A landscape with many valleys, sampled at points; each row gives a point and its height.
From any point a ball rolls to the lowest of the 2 points nearest to it. It stops when none of these is lower. Distance is the straight distance between rows; heights are no part of it.
Z_601: [129 106  91 163 139 128 165 105 148 147 196 106 103 154 154  74 102 186
  94  64 165 170 106 144  87 137 166 143 185 166 158 135 110 139 132 158
 168 109 102 116 206 146 106 115  80 133]  height 381
Z_254: [111  99 138 156 147 121 125  60 149 128 174 129 130 129 133  63 135 135
 123 114 157 149 137 170 111 161 126 149 130 142 131 133 140 172 149 125
 124 131 113 111 105 152 118 147 109 119]  height 557
Z_96: [ 92 124 128 181 114 134 159 163 126 126 124 127 124 158 148 140 151 151
 126  99 110 140 126  95 164 158 140 114 149  99 114 111 139 104 147 146
 106 154 118 157 188 118 131 129 117 118]  height 274
Z_866: [108 147 140 185 136 146  95 107 139 154 129 124 112 159 160  98 126 101
 149 123 153 139 160 138 133  92 165 135 126  99 137 161 110 150 162 134
 130 142  90 140 133 124 180 113 134 108]  height 214
Z_874: [107 115 132 114 113 115 141 107 120 121 114 107 135 134 146 157 123 125
 171 139 104 120 145 112  86 110 132  83 124 141 154 153 188 121 146 139
  80  97 137 146  91  92 119 144 116 118]  height 239
Z_272: [176 106  70 174 115 161 120 155 119 108  80 148 141 115 143 167  84 141
 119 136 187 113  84 130 172 100 136 131 106 104 163 116 157 133  92 125
 120 150 133 114  99 112  70 110 152 139]  height 450
Z_353: [157 163 132 103 130 169 106 182 104 195 124 125  87 128 112 129 124  81
 130 160 162  77 133 122 156 142  86 140 149  99  56 160  68 144 125 151
 137  99 128 176 130 118 147 130 162 162]  height 190
Z_59: [138 130 120 153 122 130 125 105 154 181 216  93 133 124 130  39 152 159
 114  92 160 130 133 167  71 134 135 165 149 174 142 131  90 136 102 181
 187 107 120 148 172 140  98 117 100 146]  height 334
Z_166: [102 144 107 171 121  73 144 123 108 164 198  98 145 154  93  77 142 163
 114  75 123 125 142 143  80 140 166 152 143 146 142  92  87 124  92 166
 217 147 132 165 152 142 163 103  70 150]  height 277
Z_865: [114 161 129 135 104  78 158 124  86 154 194  88 127 140 112 134 143 173
 138  87 113 132 155 127 118 157 131 103 139 124  98  80 125 116 113 168
 171 144 155 169 152 112 117 133  64 153]  height 215
Z_57: [159 138 133  64 122 177 116 183 120 123  71 115  99 106 119 120 108  87
 116 177 158  98 107 153 154 128  72 133  96 102  70 170 134 120 150 104
  95 116 128  88 111 141 141 181 190  90]  height 337
Z_920: [135 119 101 114  98 160 173 161  79 134 105 144 133 127 155 109 100 152
 171 131 118 108 181  88 142 110 142 144 147 101  91  75 134 106 140 110
 119  99 161 170 123 148 121 123 157 131]  height 191
Z_842: [116 116 136 106  67  62 140 133 144 128 160  49 126  99 126  83 175 131
 136 125 137 170 200 104  63 105 110  67 133 177 116 113 112 166 120 115
 116  29 119 119 106 107 108 173 130 110]  height 432
Z_682: [132 131 127 139 176 179 112 116 145 144 201 141 134 127 127 125  94 126
 109 121 222 145 144 150  97 142 130 163 136 135 156 151 163 204 136 141
 110  68 121 115 142  82  72 110 175 138]  height 468
Z_884: [ 88 108 159 133 130  86 145 100 119 104 123 143 125 171 159  88 146  97
 140 104  22 123 119 132 104 135 119 120  93 123 111 127 171  94 148 123
 122 181 120 149 138 192 203 154  75  88]  height 430
Z_466: [118 114 113 136 172 137 128 108 131 147 180 133 157 143 100 100  91 175
  94  80 173 143 123 128  94 149 141 184 122 129 170 134 140 158 128 156
 152  81 137 104 180 118  76 106 113 125]  height 429
Z_67: [ 81 106 122 147 146 151 180 120 133 118 135 167 135 138 175  87  95 156
 121  93 135 172 158  81 139 129 150 139 122 128 144 119 126 162 188  96
 110 109 133  80 201 176 127 126 155  85]  height 201
Z_796: [129 179 102 113 119 207 134 211  76 174 106 129 173 131 152 169 142 132
 140  96 156 101 138  89 175 155 118 119 118 109 133 126 137 143 128 119
 100 100 165 123 179  74  78 127 206 126]  height 273
Z_956: [119 124 137 105 110  86 111 142 206 110  90 126 126 102  99 198 210 161
  92 160  54 123  76 110 183 125 131  95 127 147 165 143 100 102  86 128
 121 146  90  72 154 149 122 101 119 153]  height 536
Z_546: [163 143 133 130 160 174  83 212 114 124 113 156 168 129  63 189 129  87
  95 139 125  88  61 114 114 112 113 165  55 108 147 118 139  87  88 134
 158 163 151 123 125 102  95 114 153 113]  height 476
Z_781: [143 105 126 184 106 215 123 166 113 145 159 197 122  84 153  93  68  63
 138 152 181 108 117 109 132 125 108 143  74 120  76 121 143 131 116 124
  94 145 122 150  83 145 105 108 151 128]  height 676
Z_118: [179 102 134  47 168  71  94  79 130 115 104 125 139 148  44 129  97 130
 117 158  85 117 126 156  86  78 133 154 149 131 143 116 136  60 114  92
 151 141 150 127  75 141 171 108  82 153]  height 618
Z_514: [110 107 150 120 130 103 119 140 179 117 113 100 145 109 152 131 186 169
  82 121  91 128  82 132 157 173 103 141 115 149 120 135 132 126 128 125
 100 152 100  97 169 151 130 164 103  86]  height 482
Z_775: [101 136 139 178  57  96 142 149 153 152 212  70 146  75 141 100 194 136
 108 120 156 140 146  90  77 139 136  78 135 171 114 137 141 128 126 127
 109  67 127 115 160 114  92 174 119 105]  height 464
Z_739: [150 167  92 140 121 178 131 173 114 178 165 139 141 132 169 105 145 170
  83  84 150 101 156 109 138 181 122 171 180 170 124 131  84 157 116 118
 122 113 137 136 225 164  92 106 144 145]  height 411
Z_30: [112 124 135  66 178 131 125 133  97 124 115 114 117 149 105 130  89  57
 148 151 125 121 155 151  54 109 103 146 120 146  95 168 174 169 168 142
 117  65 152 157  63 109 162 163 139 139]  height 143
Z_643: [ 96 117 135 138 169 110 117  57 138  91 139 130 117  99 150 118 116 142
 150 107 176 199 109 173 158 183 141 136 130 112 150 136 115 163 161 115
 135 146 153 117 107 119 125 125 120 163]  height 528
Z_186: [174 126  82 132 152 162 120 104 166 144 112 127 106  79 127 133 120 142
 162 132 203 141  97 141 146 145 146 151 193 124 150 137 120 126 136 114
 114 120 147 113 141 114  85 114 180 146]  height 627
Z_267: [105 113 117  82 100  68 171 104 145 130 203  57 147 101 102 101 167 176
 157 112 143 176 184 133  68 134 114  90 158 188 138 120 105 192 144 141
 154  25 130 117 161 111  66 141 133 161]  height 401
Z_366: [147 108 105  86 117 109 146 165  93 164 110 115  71 121 115 104 114  79
 161 166 113 113 128 118 115  98 114 135 124 124  39 157 120 112 116 161
 155 118 153 166  75 170 185 131  96 141]  height 316
Z_941: [115 155 134 113 141 109 130 102 134  92  98 113 118 110 156 152 151 147
 140 115 147 132 138 153 155 201 100  98 145 101 125 128 133 167 144 108
 111 140 128 134 116  91  90 148 144 143]  height 558
Z_961: [ 59 122 146 202 126 122 139  97 184 139 178 121 147 117 172  96 165 150
 130  74 146 175 124 105 115 123 185 115 109 137 175 143 127 123 169 152
 132 116 128  79 165 128 133 139 124  72]  height 317
Z_85: [145 107 124 127 161 100 134  72 141  98 164 138  83 111  49 117  74 135
 161 143 140 206 133 143 105 103 183 125 203 125 147 106 105  70 164 129
 135 134 152 129 173 129 157  74  60 129]  height 661
Z_448: [114 118 142 124 174 164  92 139 134 132 133 156 148 123 107 101 116 105
  87 124 154 115  66 175 107 139 105 192  50 126 135 163 140 122 130 150
 157 138 141 121 106 146 128 140 127 111]  height 574
Z_53: [114  92 109 135 164  97 159  59 146  99 151 127  77 105 123 112 109 152
 124 142 138 176 117 163 155 152 158 118 160 136 129 115  86 151 126 129
 170 147 108 102 102 174 161  93  65 177]  height 492
Z_911: [ 96 155 160 125 103 159 123 188  90 117  74 130 173 129 165 148 184 124
 122  98  87 105  99 111 166 171  79 117  66 110 120 125 135 117 130  86
 109 167 131 121 157 134 112 158 162  86]  height 358
Z_464: [105 127 105 105 161  43 145  89 126  83 109 124 128 117 107 199 144 205
 119 111  75 184  78 158 201 169 163 107 103 124 165 114  86  76 132 139
 150 204 169  89 134 120 181 128  59 191]  height 410
Z_281: [ 80 126 140 200 100 165 135 135 179  99 142 173 117  96 207  88 137 147
 132  83 169 188 119  75 148 150 159 116 130 139 151 129 126 139 171  98
  81 142 130  81 201 151 120 126 136  68]  height 259
Z_589: [128 150 111 120 109 167 125 171 100 138 126 128 159 131 120 151 116 139
 127 117 186 104 175 117 144  97 132 121 117 103 135 116 129 156 129 119
 115  70 122 108 131  84  83 121 181 123]  height 222
Z_44: [107 129 155 165 164 134  95  78 155  70 113 189 130 146 150 150 112 124
  82 138 107 129 117 150 156 157 126 150 118 110 157 137 139 153 144 113
 113 200  92 124 125 131 161 114 123 116]  height 638
Z_370: [135 134 142 154 142 103  90  46 164 117 142 131 118 121 109  76  80 105
 158 121 161 176 120 182  96  91 171 147 175 107 183 132 143  71 151 134
 133 130 147 115 145 130 151 100  91 118]  height 694
Z_505: [ 89 147 155 138 165 114 139 113  97 145 140 127 114 158 141 104 131 117
 136 106 128 133 160 140 150 147 137 137 103 114  87 150  83 174 148 139
 174 154 116 152  92 124 207 126 107 132]  height 284
Z_763: [146 117 160 166 103 132 100 118 165 116 109 158 141  78 138 126 125  69
 149 146 173 146 103 129 136 114 157 101 114 111 124 112 119  99 130 111
 114 129 105 116  99 108 139 105 119 117]  height 344
Z_783: [130 136 136 105 118 140 118 133 106 122  71  94 134 122 138 216 183 102
 175 152  89 101 100 134 163 198  86  89 120 128 111 154 129 127 107 155
 148 204 114 169  91 111 122 117 167 162]  height 677
Z_412: [126 109 140 172 107 184 129 167 182 121  97 170  82 141 145 136 155 106
 116 153  74 109 109  62 154  78 136 114 178 150 137 161 134 110 122 122
  48 131  65 102 201 162 132 109 164  94]  height 487
Z_157: [129 142 148  87 122 161 107 204  72 125 109 127 165 146 126 150 147 101
 127 133  99  80 104 121 145 167  40 143  48 110  82 136 113 168 129  98
 127 136 122 135 110 135 124 168 187 133]  height 397
Z_312: [103 115 183 108 129 125 163 168 122 122 137 165 153 149  97 159 155 115
  94 141  86 157 144  26 154 109 105 105  62 131 109 135 111 154 138 126
  92 103  94  93 160 144 169 107 149  94]  height 146
Z_49: [105 101 126  78 176 150 143 147 125 133 114 135 125 140 120 161 107  99
 183 149 111 138 152  90  91 112 130 125 139 163 125 154 160 142 184 140
 108  90 140 131 117 129 143 147 182 128]  height 192
Z_854: [133 112  84 137 127 111 166 107  87 135 148 119 105 163 136  63  67 163
 123 100 146 139 174 139  96 117 154 163 166 103 101  93 129  96 138 129
 182 135 162 161 161 179 150 111  78 145]  height 462
Z_902: [143 170 161 103 105 150 101 162 115 175  93 103 137 106 121 130 181 123
 166 136 128 118 157 110 124 171  94 109 157 111  89 125  87 132 113 119
 133 137 147 171 137 110 114 122 168 143]  height 114
Z_631: [159 141 155 155  88 148 115 151 141 128 102 124 100  93 132 103 118  83
 111 148 142 121 130 122 149 113 102 122 106 113  85 139 125 115 128  76
  78 126 112  99 112 138 148 145 150 111]  height 286
Z_31: [146 129 131  67 170 130 136 122  68 130 125 143 125 156  79 140  78 111
 142 148 128 110 160 155  94 104 109 153 127 128  92 104 144 114 144 151
 144  97 168 176  73 103 125 135 130 165]  height 83
Z_210: [125 134 108 185 103  93 150 104  95  99  83 147 144 150 174 110  93 144
 128  92 133 144 153 147 159  90 154 117  74  94 145  94 157 102 144  70
 108 135 134 116  98 128 124 148 119  89]  height 80
Z_149: [126 123 120 138 113 153 176 127 137 126 153 140  97 139 146 127 122 173
 109 127 124 142 163  66 150 158 134 124 189 165 117 122  77 182 124 131
 112 117 104 105 204 155 114  93 142 155]  height 369
Z_290: [152 133 149  90 128 127  93 202 137 115 104 148 145 125  58 187 124  80
 105 161  98 122  49 110 127  77  89 134  90 106 144 136 159  64 123 132
  82 120 140 107 125 105 130 113 114 108]  height 518
Z_840: [145 146 107 108 129 122 118 147 137 163  98 135 168 129 102 162 168 150
 122  95 128 143 116 113 184 142 145 144  94 118 170 120  50 139 108 126
 178 151 115  97 134  98 122  78 167 167]  height 628
Z_184: [130 117  87 152 130 121 133 122 132 115 114 144 112 148 135 115 122 163
 105 117  98 108  91 142 135 113 151 176 129 149 135 120 149  65 108 141
 164 183 161 124 115 162 159 106  72 121]  height 535
Z_338: [148 135 137 107 154  98 127 114 120 109  78 124  65 151 108 142  91  89
 111 177  91  88 132 147 144  84 112 124 142  82  90 135 144  84 120 115
 116 160 113 130 101 135 193 135  94 120]  height 414
Z_995: [133 104 166 112 140 113 153 124 135 128 153 149 131 108  91 133 127 117
  90 150 140 156 121  93 148 103 116 116  80 146 110 134  98 173 128 111
 121 109  95  61 102 137 143 103 141 128]  height 210
Z_895: [111 140 143 158 134 140 119 105  94 123 168 157 105 125  91  86  86 114
 145 110 143 132 159 142  98 117 138 139 122  91 111  95 144  69 144 118
 166 161 160 161 137 130 153 111  83 119]  height 413
Z_851: [134 168 155  91 158 175 135 184 106 140 130 176 141 185 132 190 143 141
  81 136 115  72 128  92 175 158  84 119 151 106 114 126 105 189 108 136
 100 110  83 128 162 109 121 125 202 134]  height 283
Z_732: [122 106  81 117 114 142 157 130  74 134 125 122 131 146 140  68  57 147
 189 116 175 130 180 143  89  81 160 150 126 134 101  98 166 118 169 125
 130  68 163 149  61 148 127 148 150 121]  height 248
Z_804: [ 94 121 112 120 201  67 146  60 121  91 153 156 106 128  86 158 104 162
 118 109  94 181 115 162 159 156 172 152 142 123 150 114  99  91 127 156
 181 201 157 139 126 157 173  82  49 179]  height 452
Z_833: [130 138 180  99 163  64 108  91 120 114 142 125 136 142  61 131 132  71
 132 131  58 118 141 140  90 119 131 128 127 117 117 107 135  88 108 120
 156 168 143 159  82 114 202  98  77 134]  height 647
Z_394: [139 106 141  66 106 108 162 134 129 109 167  87 109 140 117  97 135 147
  92 146  93 130 156  98  64 107  77 120 162 183 112 136 136 163 132 123
 117  81  79 123 180 204 127 151 110  98]  height 648
Z_127: [111 126 168 183 156 153  94  96 146  94 120 165 158 134 146  90 130  87
 118 122 149 122  80 179 113 148 135 172  75 100 164 131 139 113 141 119
 140 195 123 135 103 132 158 129 145  84]  height 607
Z_474: [114 142 183 153 156  94 108  73 163 100 157 142 124 162  97 128 125  87
 109 147  79 124 144 139  93 148 132 114 157 106 128 119 131 145 119 113
 120 171  99 158 136 139 173 101  83 133]  height 668
Z_415: [114 114  78 159  96 115 164  95 109 139 146  80 130 112 195  72 135 182
 172 116 174 133 164 163  73 115 134 114 137 164 141 123 181 157 128 155
 134  72 138 115  81 138  86 151 130 127]  height 333
Z_369: [172 133 124  84 153 111 124 101 151 132 183  92 104 145  78 119 106 129
 104 145 140 112 123 175  87  86 138 170 158 171 124 149 119 141  80 179
 172  98 121 147 138 126 119 129  91 163]  height 567
Z_879: [ 95 141 102 127 101  89 126  72 129  93  37  93 171  95 148 182 143 161
 164 107 119 158  96 167 142 142 154  85  87 105 183 123 159  80 116 113
 157 125 160  99  96  83 105 158 103 133]  height 325
Z_581: [ 96 129 165 137 127 111 134 141  89 104 116 129 161 133 153 114 168 118
 140 109  49 101 128 133 143 151  96 123  53 123 115 118 175  89 145 101
 121 175 149 149 103 147 144 182 115  92]  height 396
Z_213: [156 117 111 154 124 120 117  79 135  81 108 173 142 118 117 162  74 106
 119 168 165 143 107 151 175  98 139 108 102  90 151  93 130 123  92  99
 120 144 101  80  76 103 106 100 120 146]  height 403
Z_513: [139 132  90 104 116 132 125 167  93 130  75 118 140 131 128 209 146 142
 153 123  94 134  88 116 198 166 121 109  80 115 140 129  99 102 113 135
 180 189 145 128  90 110 132  99 132 178]  height 655
Z_89: [137 146 189 191 110 133  73 109 161 162 197 122 170 113  97  54 168  95
 155 115 161 142 136 155  69 133 172 143 139 116 142 118 104  86 136 161
 165 139 154 166 159 117 159 110 117  96]  height 406
Z_594: [111 145 141 143 101  98 112 125 162 128  98 101 162 110 152 173 212 151
 140 136  67 126  79 132 153 170 136  96 107 142 160 135 131 126  84 127
 133 169 129 115 134 140 106 156 110 125]  height 509
Z_419: [144 137 128 120 138  79 116 118 114  97 108  97 102 107 130 161 145 120
 144 144  88 123  84 163 148 170  99  93 157 118  90 122 136  96 111 123
 142 221 126 165  87 128 140 129  96 144]  height 699
Z_537: [125 125 131 127 124  91 140  60 158 105  99 135 106 114 146 191 133 141
 176 146 114 138 127 117 125 136 179  79 195 128 157 114 150 108 126 118
 131 152 142 147 126  85 104  96 106 163]  height 323
Z_747: [132 141  93 136 109 166 130 122 107 163 124 111 126 114 174  58 124 117
 171 109 204 124 149 136  84  88 168 143 147 157 142 131 150 142 145 116
 133  62 158 139  68 126  93 159 180  93]  height 293
Z_452: [176 109  83  56 125 156 122 180 122 143  91 104  95 127 122 132 101 115
  95 176 148  81 121 148 124  85  90 168 118 132  72 176 148 151 128 143
 105  55 118 105 112 148 116 165 148 115]  height 377
Z_382: [ 98 139 145  93 162 135 124 134  73 170 109 112 153 162 101 154 135 102
 151 109 145 136 151 131 159 148 102 137  93  97 125 154 116 169 180 159
 139 119 124 140 113  79 169 137 166 130]  height 338
Z_935: [178 110 113 113 121  93 130 123 125 126 177  94  69 139  86  87  85 133
  90 145 136 103 130 171  88  84 123 124 152 131  83 108 132 114  76 137
 147 116 133 137 105 165 147 120  43 140]  height 534
Z_172: [153 136 143 111 174  94  79 101 141 122 116 132 111 157  77 159  66  63
  93 166 121 110 116 163 115 108 140 145 114 119 148 166 149 120 125 149
 109 128 103 127  75  99 177 128 112 125]  height 460
Z_607: [ 89 165 148 140 105  97 124  98 140 122  87 107 153 116 154 206 155 138
 192 102 115 142 137 129 120 142 166  64 137 119 183 124 185 112 114 135
 113 135 156 146 115  60 100 146 120 127]  height 285
Z_215: [134 144 146 101 139 147 132 131 115 129 115 143 122 175 132 174 113  97
 125 171 104  52 156 103 136 132 103 118 159 110 113 135 135 173 114 135
  94 100 100 173  96 114 139 142 180 145]  height 232
Z_298: [157 116 123 148 132 146 128 137 173 130 135 122  79 107 132 160 138 117
 109 152 137 124  81 102 154  79 136 116 186 145 122 175 129 142 114 133
  74 133  90  96 165 118 118 126 144 118]  height 449
Z_390: [110 170 197 196  72 183  75 130 167 164 189 123 140 108 168  66 192 108
 141 105 157 129 128 146  66 151 148  99 162 149 152 135 102 105 136 118
 121 154 152 177 155 100 111 136 129 109]  height 455
Z_460: [137 102 155 105 128  93 118 114 157 101  83 142 156 126  79 192 128 122
 154 175  86 153  84 130 117  93 140 101 120 116 168 113 142  69 144 117
  96 138 145 101 132  99 141 129 102 123]  height 555
Z_350: [ 97 122 150 200  62 157 106 128 169 138 201 109 107  91 191  55 187  90
 158 125 137 140 109  95  68 138 153  84 148 170  99 131 128 114 153 120
  97 157 140 152 142 146 134 143 123  82]  height 493
Z_584: [129 123 132  88 118  90 166 143  64 130 151  93 131 109  83 109 108 135
 160 118 119 123 187 147  76 140 118  90 148 126  83  84 156  84 128 160
 163 106 185 193  94 110 118 155  80 149]  height 152
Z_940: [135 125  87 108  93 112 154 142 101 138  67 138 142 133 125 157 113 165
 183 148  79  97 144 100 117 149 136 124 187 132 123  70 139  99 108 119
 149 128 167 175 105 117  98 134 145 178]  height 241
Z_355: [152 145 128 112 108 166 104 189 114 172 137 113  91 121 100 142 158  67
 145 178 103  81 102 122 126 110 122 147 151 110  64 175 105  77 123 191
 165 137 144 189 126 129 163 135 121 154]  height 257
Z_476: [ 98 129 105 158 151 138 132 102 115 111 103 156 141 164 185 120  84 144
 139 112 160 166 167 120 182 129 169 150  92 110 151 122 124 159 176  84
 131 146 115 113 121 142 157 113 156 113]  height 136
Z_871: [180 106  94 106 159 151 117 120 155 170 152 119 111 100 103 104 102 124
 130 135 187 140  96 183 105 109 117 182 166 160 145 146 109 155 129 148
 144 114 132 127 126 134  85  98 131 167]  height 597
Z_974: [111 120 149 148  89 140 187 162 118 117 130 149 119 152 142 110 135 139
 119 111  81 124 176  47 149  99 108 115 105 113 101 118 123 127 132 106
  77 139 103 135 161 166 136 139 132  85]  height 212
Z_761: [136 126  79 123 133 123  94 163 162 129 115 137 167 143 113 151 183 185
  88 111  97 115  75 138 152 117 133 186  96 161 170 131 119 111  95 140
 172 171 121 109 148 160 125 102 100 117]  height 566
Z_807: [111 148 174 111 119 121 114  94 129 119 158 106 108 115 183 127 144 117
 142 131 151 137 194 136 113 159  96  85 144 129 113 132 143 199 144 105
  84  94 137 141  76 104 119 174 159 129]  height 582
Z_553: [174 162 146  96 106 150 118 139 111 145 104 121 135  92 121 185 150 103
 144 167 133  83 142 144 137 157  79  96 160 115 112 102 119 170  83 138
 120 106 127 156  79  69  83 126 194 180]  height 177
Z_881: [118 131  92 117 134  56 125 114 117 106  72 106 165 119 121 143 128 184
 164  97 122 204  87 157 178 153 167 104 108 119 179  91  93  77 151 115
 173 159 183  94 112 102 143 130  72 160]  height 371
Z_279: [137 113  78 145 125 170 143 149 113 101  51 170 125 145 188 185  71 122
 155 159 146  77 111 129 133 109 152 147 122 111 140 117 163 136 128 126
 103 144 118 139  69 109  90 136 204 138]  height 483
Z_237: [141 100 109 113 187 159  67 130 138 152 169 159 176 124  51 110  80  85
 117 122 186 141  75 176  91 124 136 209  72 142 172 173 130 136 127 169
 171 112 143 114  98  87 113 122 146 137]  height 541
Z_291: [104 103 165 187  39 112 133  93 172 147 196 103 143  71 151  40 169 118
 140 124 164 152 110 104  59  94 166  88 119 172 133 138 127 112 122 140
 129  98 125 104 128 156 129 149 114  66]  height 498
Z_904: [108 131 155  93 139 156 107 112 131 157 184  99 138 117 154  77 143 101
 125 130 180 133 180 138  69 140  98 110 136 155  99 185 153 219 147 135
 100  28 123 132 105 118 125 167 175 103]  height 603
Z_200: [116 111 153 120 117  96 143 134 187  88  90 155 101 130 101 162 174 146
  57 136  34 138  94  79 204 122 121 109 161 147 149 126  70 144 117  89
  94 134  49  64 197 185 141 109 148 116]  height 552
Z_8: [134 107 146 184 140 186  93 146 149  96 119 212 125 112 152  81  92  76
 114 153 132 121  97 115 140 139 106 176  65 100 125 120 136 103 141  94
 107 192 100 127 124 155 129 112 147  81]  height 641
Z_227: [123 101 151 132 134 134 142 111 169  95  46 188  71 143 120 151 124 123
  81 164  33 123 114  68 189  91 129 113 198 133 146 135  89  99 146  97
  65 157  70 103 170 180 166 110 142 108]  height 522
Z_359: [171 134 119 116 148  79 123 105 156 104 112 142 118 142  57 141  91 145
 125 139  94 154 147 131 150  69 151 123 189 110 152  88  70  62 123 101
 146 140 123 126 162 131 154  66  89 155]  height 626
Z_317: [126 157 140 168 146 120  96 142 165 144 137 111 169 145 117 157 188 140
  73  96 123 135  86 124 197 128 136 160  80 126 175 158  87 143  81 137
 156 172  87  84 164 121 142  98 104 125]  height 596
Z_228: [161 104  85 104 137  79 164 129  91 107 129 115 103 162 112  74  96 179
  90 103 108 107 156 146 113  93 113 154 114 111 106 101 146 105  88 112
 154 156 139 122 116 178 131 122  68 121]  height 499
Z_15: [102 121 132 100 185 147  95  86 150 134 150 145 145 116  88 121  89 107
 148 124 211 142 110 186  70 131 136 152  99 153 185 148 179 148 142 144
 129  66 134  97 103  60  90 133 158 115]  height 504
Z_485: [139 154 121 154  72 121 140 128  80 108  79 113 161 120 146 141 114 140
 135 125 128  98 195 128 144  95 109  87 107  97 129  76 135 140  93  83
 116 105 126 128  79  94 101 149 138 122]  height 157
Z_587: [123 126 162 104 121 156 138 143 113 131 202 102 107 160 148  83 115  86
 100 148 117 122 187 111  54 117  79 137 127 152  82 175 144 207 139 155
 116  61 102 147 129 186 138 148 128 113]  height 625
Z_916: [138 120 154 107 128  77 153 102 144 114 114  93  79 121 109 140 120 127
 103 138 137 168 173 110 182 119 123  89 131  97  98 136  95 156 145  93
 103 101  94  61 106 131 156 158 113 124]  height 271
Z_572: [136 144 165 179 119 140  88 129 153 142 161 151 131 112  92 125 136 106
 139 108 150 135 129 118 133 124 174 145 166 106 145 101 128  84 132 174
 141 175 135 164 174 111 136  83 101 137]  height 346
Z_530: [106 143 100 206  90 164 159 143 101 165 145 134 129 137 230 100 146 144
 114  87 126 112 142 103 160 142 140 128  88 124 115 130 152 138 115 138
 113 160 123 154 151 143 126 150 124 110]  height 327
Z_795: [154 109 100  94  88 104 146 110 139 118  69 134 146 105 135 186 156 148
 172 156 105 113 139  75 139 119 148  80 194 151 164 112 140 116 116 108
  99 107 133 138 132  90  78 122 170 152]  height 282
Z_860: [137 121 101 115 111 123 157 161  67 120 112 128  84 143 135 153 101 103
 112 152  99  69 145 110 148  83 103 108  83  87  55 127 151 110 103 140
 120 132 130 153  68 137 159 142 101 118]  height 365
Z_494: [181 126 113  83 115 130 123 148 156 139  69  88 108 121 145 143 137 140
 117 166 112 104 114 139 135 106 111 126 182 153 127 161 136 130 100 113
  98  83  98  93 136 122  94 165 170 118]  height 412
Z_551: [120 146 104 119 149 168 169 174 110 114 141 147 102 113 156 171 137 164
  95 130 115 120 123  79 193 205 100 112 136 130 110 140 116 175 121 128
 102 142 112 100 181 147 103 125 185 148]  height 328
Z_593: [165  95  95  73 147  99 134  96 148 117 106 140 141 164  81 151 112 140
 104 138  97 126  90 134 100  61 151 163 140 166 175 115 111  98 125 122
 142 119 121 102 129 148 161  75 109 137]  height 591
Z_588: [ 91 105  97 125 114  91 170  79 129 151 179  83 139 118 173 110 148 196
 170 112 158 157 164 139  89 146 149 103 173 183 157  91 130 201 139 139
 155  80 143 153 141 106  73 128 110 177]  height 370
Z_985: [128 150 123 110 122 154 119 186 110 134  69 140 191 141 142 177 161 184
 131  96 104 128 115 118 172 186 105 112 104 110 146  91 130 107 127 107
 129 134 156 136 192 112  80 139 160 146]  height 318
Z_971: [120 137  87 185  86 200 118 174  82 152 137 146 163 143 228  86  88 122
 138 105 178 103 155 145 156 109 139 137  74 126 119 131 163 141 130 129
 114  98 155 151 115 132  97 182 141 115]  height 372
Z_906: [141 125 107 124 143 144 128 158 129 150 134 107 118 134 147 101 165 152
  87 119 118 101 116 137 132 157  87 166 134 147  95 161 111 146 119 137
 134 129 116 119 161 175 116 144 123 120]  height 451
Z_845: [166 148 117  61 162 173 101 203  86 135 109 153 143 146  91 187  95  92
 111 158 135  58 102 127 134 155  59 152  85 104 108 129 138 132 105 145
 131 139 134 145 112  99  96 140 182 145]  height 434

Call two points neighbours if one is among the 2 nearest of the other. Go from one point of each pair to the other, from neighbour to neighbour, staying as low as possible. Name the highest point that can't be avoided.
Z_210 / Z_902 | Z_279
Z_312 / Z_572 | Z_291
Z_920 / Z_312 | Z_971
Z_920 / Z_31 | Z_537
Z_920 / Z_210 | Z_382

Where does a ball stop that starts at each point below?
Z_291 | Z_920
Z_956 | Z_902
Z_394 | Z_902
Z_237 | Z_31
Z_783 | Z_572
Z_200 | Z_631
